The views of a scene show one set of named points, each view turned or mirrored, and shifted as a whole, with a little noise and some points left out.
In the rows, zero is written as 128.

Scene 1
View 1
(77): [126 157 140  94 143  89 135 159 190 111 160 174 109  98 125 105  60  69
 133  93  82  52 115 103 163]
(176): [127 134 140  82 145  92 135 119 187 119 152 157 132 106 114 105  87  91
 137  88 100  43 118  84 137]
(25): [144 148  93  48  89 171 166 161  43 198 166 205 118 103  74 116 173 151
 173 149 103 191 126 187  87]
(128): [137 154 107  77 111 121 138 186 106 145 157 222  91 101  88 104 111  91
 145 114  73 118 116 150 133]
(32): [131 124 144  75 112 121 153 130 150 147 161 145 146  89 127 119 131 121
 148 113  99 102 121 110 104]
(54): [145 145  91  53 123 146 152 133  98 158 154 177 136 109  77 103 126 136
 159 131 111 137 128 156  99]
(7): [128 104 162  80  97 113 163 127 133 156 160 157 139  81 128 122 159 116
 147 104  90  96 110  96  96]
(163): [131 150 110  60 127 119 128 134 131 155 156 202 107 133  75 112 111 116
 159  90 112  73 119 117 135]
(184): [127 125 149  73  90 129 170 144 116 170 181 156 139  82 125 117 153 127
 160 128  98 134 118 129  96]
(180): [132 107 153  96 113  94 140 149 160 116 141 182 124  82 128 108 116  80
 125  90  69  77 109  98 117]
(9): [146 118 132  89 107 111 153 177 117 121 139 194 120  77 110 101 127  85
 126 116  61 129 117 142 103]
(170): [136 109 129  57  87 154 185 114  92 182 165 132 168  87 118 123 184 163
 166 147 117 163 128 141  58]
(179): [157 103 114  87 122 116 156 158 119 108 117 188 144  76 106  92 123  92
 123 121  62 131 122 148  83]
(159): [131 142 135  87 131 102 142 147 168 121 155 164 123  97 119 103  89  84
 134 101  91  73 117 108 136]
View 2
(77): [135  45  90 128 155 123 135 116 139 156  48 122  90  50 125  81 144 140
 107 168 121 106 108 150  70]
(170): [126 131 157 151 127 182  70 150  77  83 169 100 189 174 174  98  88 132
 160 150 120 157 159 143 137]
(159): [135  61 107 132 153 128 124 126 122 138  82 112 110  68 132  86 135 140
 113 158 121 114 113 151  86]
(180): [132  34 106 147 140 114  99 147 125 137  79  99 110  97 131 111 142 136
 128 146 140 116 119 144 123]
(128): [141  95 138 142 148  95 156 124 148 131 120 108 128  61 177 132 108 154
 139 155 136 137 135  98 103]
(32): [129  87 121 135 136 155  91 138 103 121 110 114 137 128 148  88 118 132
 131 159 120 129 132 161 109]
(54): [139 135 163 138 155 139 137 137 112 110 176  97 175 103 168 105  90 146
 131 154 117 139 138 128 101]
(7): [130  73 128 141 120 140  74 144 103 120 102 111 138 151 145 114 119 127
 130 148 132 128 134 153 131]
(176): [136  61 102 132 160 138 117 131 111 145  79 111 115  77 117  78 137 136
 101 163 113 109 106 172  79]
(184): [133 104 137 144 119 155  86 134 103 114 120 121 146 141 179 103 105 136
 155 160 122 147 157 135 125]
(9): [135  61 127 159 151 118 117 145 127 115 122  95 130  77 165 119 128 160
 158 144 144 134 134 109 127]
(25): [137 172 182 148 135 132 137 139 115  92 204 104 189 122 215 135  65 154
 170 154 129 173 172  88 123]
(163): [147 106 145 122 157  99 162 121 140 142 125 107 138  66 144 125 103 142
  93 154 119 117 118 133  80]
View 3
(179): [130 105 148 126 101 146 170 104 161 129 106 132 102 127  93 136 189 152
 119  89 127 126 162 136  97]
(180): [111 118 130 120 130 128 131 135 156 150 144 112 108 111  77 124 163 140
 134 130 161  96 142 120 121]
(184): [ 76  95 130 131 122 102 152  75 121 113 114 122  98 137 154 109 146 117
  98 128 152 116 141 161 110]
(163): [ 86 173 150 115 149 109 155 121 117 117 154 138 162 101 118 132 148  96
 151 119 124 115 142 150  84]
(128): [101 169 153 107 125 102 135 112 111 107 138 147 113 118 117 155 176 143
 126  98 109 128 170 150  77]
(170): [ 66  56 137 147  98 127 195  33 126 107  74 131 112 153 185  98 148  91
  90 114 150 127 135 180 101]
(77): [116 162 109 106 175 106 137 173 122 124 150 126 110  75  51 125 128 139
 145 116 152 111 135 104 129]
(25): [ 71 124 176 134  89 100 173  31  97  83  94 155 117 162 204 145 178 112
  92  88  95 144 167 204  50]
(176): [111 132 112 117 165 119 164 149 132 129 137 123 126  82  69 111 129 115
 142 119 154 108 128 111 129]
(159): [113 144 121 116 153 118 154 147 133 125 138 128 118  91  72 124 139 130
 138 117 143 114 140 115 123]
(7): [ 81  91 134 130 119 122 138  92 146 142 131 104 113 130 128 103 151 112
 118 144 174  93 131 145 124]
(32): [ 89  99 122 129 135 117 162  98 131 122 119 121 112 117 118 103 136 108
 114 124 159 110 131 139 120]
(9): [117 125 145 119 108 123 139 109 135 125 122 135  86 127 108 141 182 156
 114 102 138 123 165 140 100]
View 4
(54): [140  76 125 139 126 154 153 110 132 113 146 165 122 134 110 112 115  94
 151 194 142 174 126 195 103]
(128): [113  90 136 133 134 105 170 158 125 119 149 204 156 118 117 125 112 114
 128 133 152 139 101 204 104]
(163): [149  77 131 144 127 123 162 164 136 121 142 190 141 102 157 108 131 116
 163 140 117 153 124 167  66]
(77): [114 120 140 163 141  96 142 191 133 109 161 183 196  75 140 108 171 181
 154  87 136 169 122 124  74]
(179): [ 89 109 142 148 146 175 145 113 107 108 169 190 153 132  92  84 120 120
 125 122 181 159 111 167 120]
(180): [100 121 151 161 142 152 140 154 125 120 162 181 169 122 119  84 146 143
 140  96 156 168 124 134  96]
(9): [ 88 112 147 144 143 147 155 142 120 121 154 193 163 142  98 106 120 121
 123 111 169 150 110 175 115]
(159): [117 113 140 159 140 125 138 167 135 112 156 178 173  98 135 100 159 157
 150 109 138 173 127 132  79]
(25): [130  62 130 117 110 140 171 101 147 132 126 160  97 184  84 136  76  51
 130 218 154 158 119 249 126]
(7): [105 120 165 156 132 171 130 153 159 148 138 148 133 175 123  91 133 104
 143 109 139 171 147 127  98]
(176): [122 114 139 169 140 134 131 162 136 109 159 172 177  92 136  95 169 165
 159 110 129 184 139 117  75]
(184): [104 110 154 144 123 147 139 139 166 143 130 138 132 179 100 115 121 101
 139 150 143 179 143 164 112]
View 5
(159): [136 160 129 120 137 170 141  98 140  98 174 110  66 136 165 151 164 128
 135 101 116 152  87  90 144]
(32): [114 134 110 145 132 138 142 121 110 108 162 126  68 140 180 120 151 159
 129 137 133 114  91  83 148]
(128): [185 127 148 119 172 160 119 134  91 146 159 127  91  95 168 142 142  95
 132  94 128 138 124 101 140]
(179): [178 144 142 132 139 136  86 122 114 165 146 115  51 137 186 131 162 137
 170 132 126 130 115  55 140]
(170): [109  82 109 191 123  97 115 169  57 157 147 140  65 119 192  90 125 186
 128 176 142  76  92  72 152]
(184): [114 120 111 150 142 127 136 146  82 131 156 147  79 120 193  98 128 159
 122 143 144 100 113  91 147]
(7): [115 133 110 135 142 129 147 113 102  99 158 135  85 152 184 112 152 172
 150 150 139  93 116  79 145]
(54): [156  78 143 175 138 123 108 154  68 152 163 124  75  95 170 133 145 131
 120 124 114 112  86  86 153]
(77): [137 178 125  97 146 192 151  84 165  78 183 110  65 136 162 162 168 114
 128  81 116 166  81 108 140]
(163): [159 101 149 136 158 149 151 116  97  91 178 117 101 108 147 167 166 112
 126 104 106 128  91 104 148]
(9): [174 149 129 121 155 147 105 124 107 153 148 126  70 129 182 119 150 127
 157 119 137 129 132  78 139]
(25): [173  51 145 180 161 106  97 191  19 194 147 155  90  71 183 104 111 123
 115 135 137  90 124  90 151]
View 6
(184): [141 100 178 137 105 156 145 176 130 100 154 163 102 168 123 133 136  84
 137 140 150 123 136 146 140]
(159): [144 132 132 155 134 138 127 126 151 147 118 135 111 125 146 145 123 135
 100 100 112 149 139 114 153]
(32): [132 106 159 152 108 147 132 152 140 124 140 151 100 157 140 136 126 101
 128 124 120 126 149 144 139]
(9): [149 110 145 106 129 177 140 163 126  98 117 145 109 105 155 156 117 108
 138 116 142 160 136 110 151]
(179): [132 104 145 106 117 177 123 155 139  96 118 144 114  97 183 166 106 102
 160 114 144 155 148 109 132]
(180): [144 101 130 133 132 163 151 136 141 143 115 116  90 117 139 151 118 123
 135  96  95 153 146 133 151]
(54): [134 134 156 119  93 173 101 162 133  87 148 173 158 153 149 151 142  70
 103 146 170 127 132 111 121]
(170): [118  91 201 148  72 152 120 185 134  80 183 180 112 208 125 125 139  50
 146 164 167  93 143 162 112]
(128): [170 135 136  94 130 184 137 153 112 107 116 161 143 119 133 156 145 102
  89 124 156 170 117  98 154]
(176): [135 135 126 168 132 131 119 117 158 159 124 129 112 132 151 144 123 138
  95  95  99 139 142 121 151]

Which points are out of place in each view (at most two, in the order of its rows)? Write none if all are in place.
view 1 | (176)
view 2 | (163)
view 3 | none
view 4 | (180)
view 5 | none
view 6 | (170)
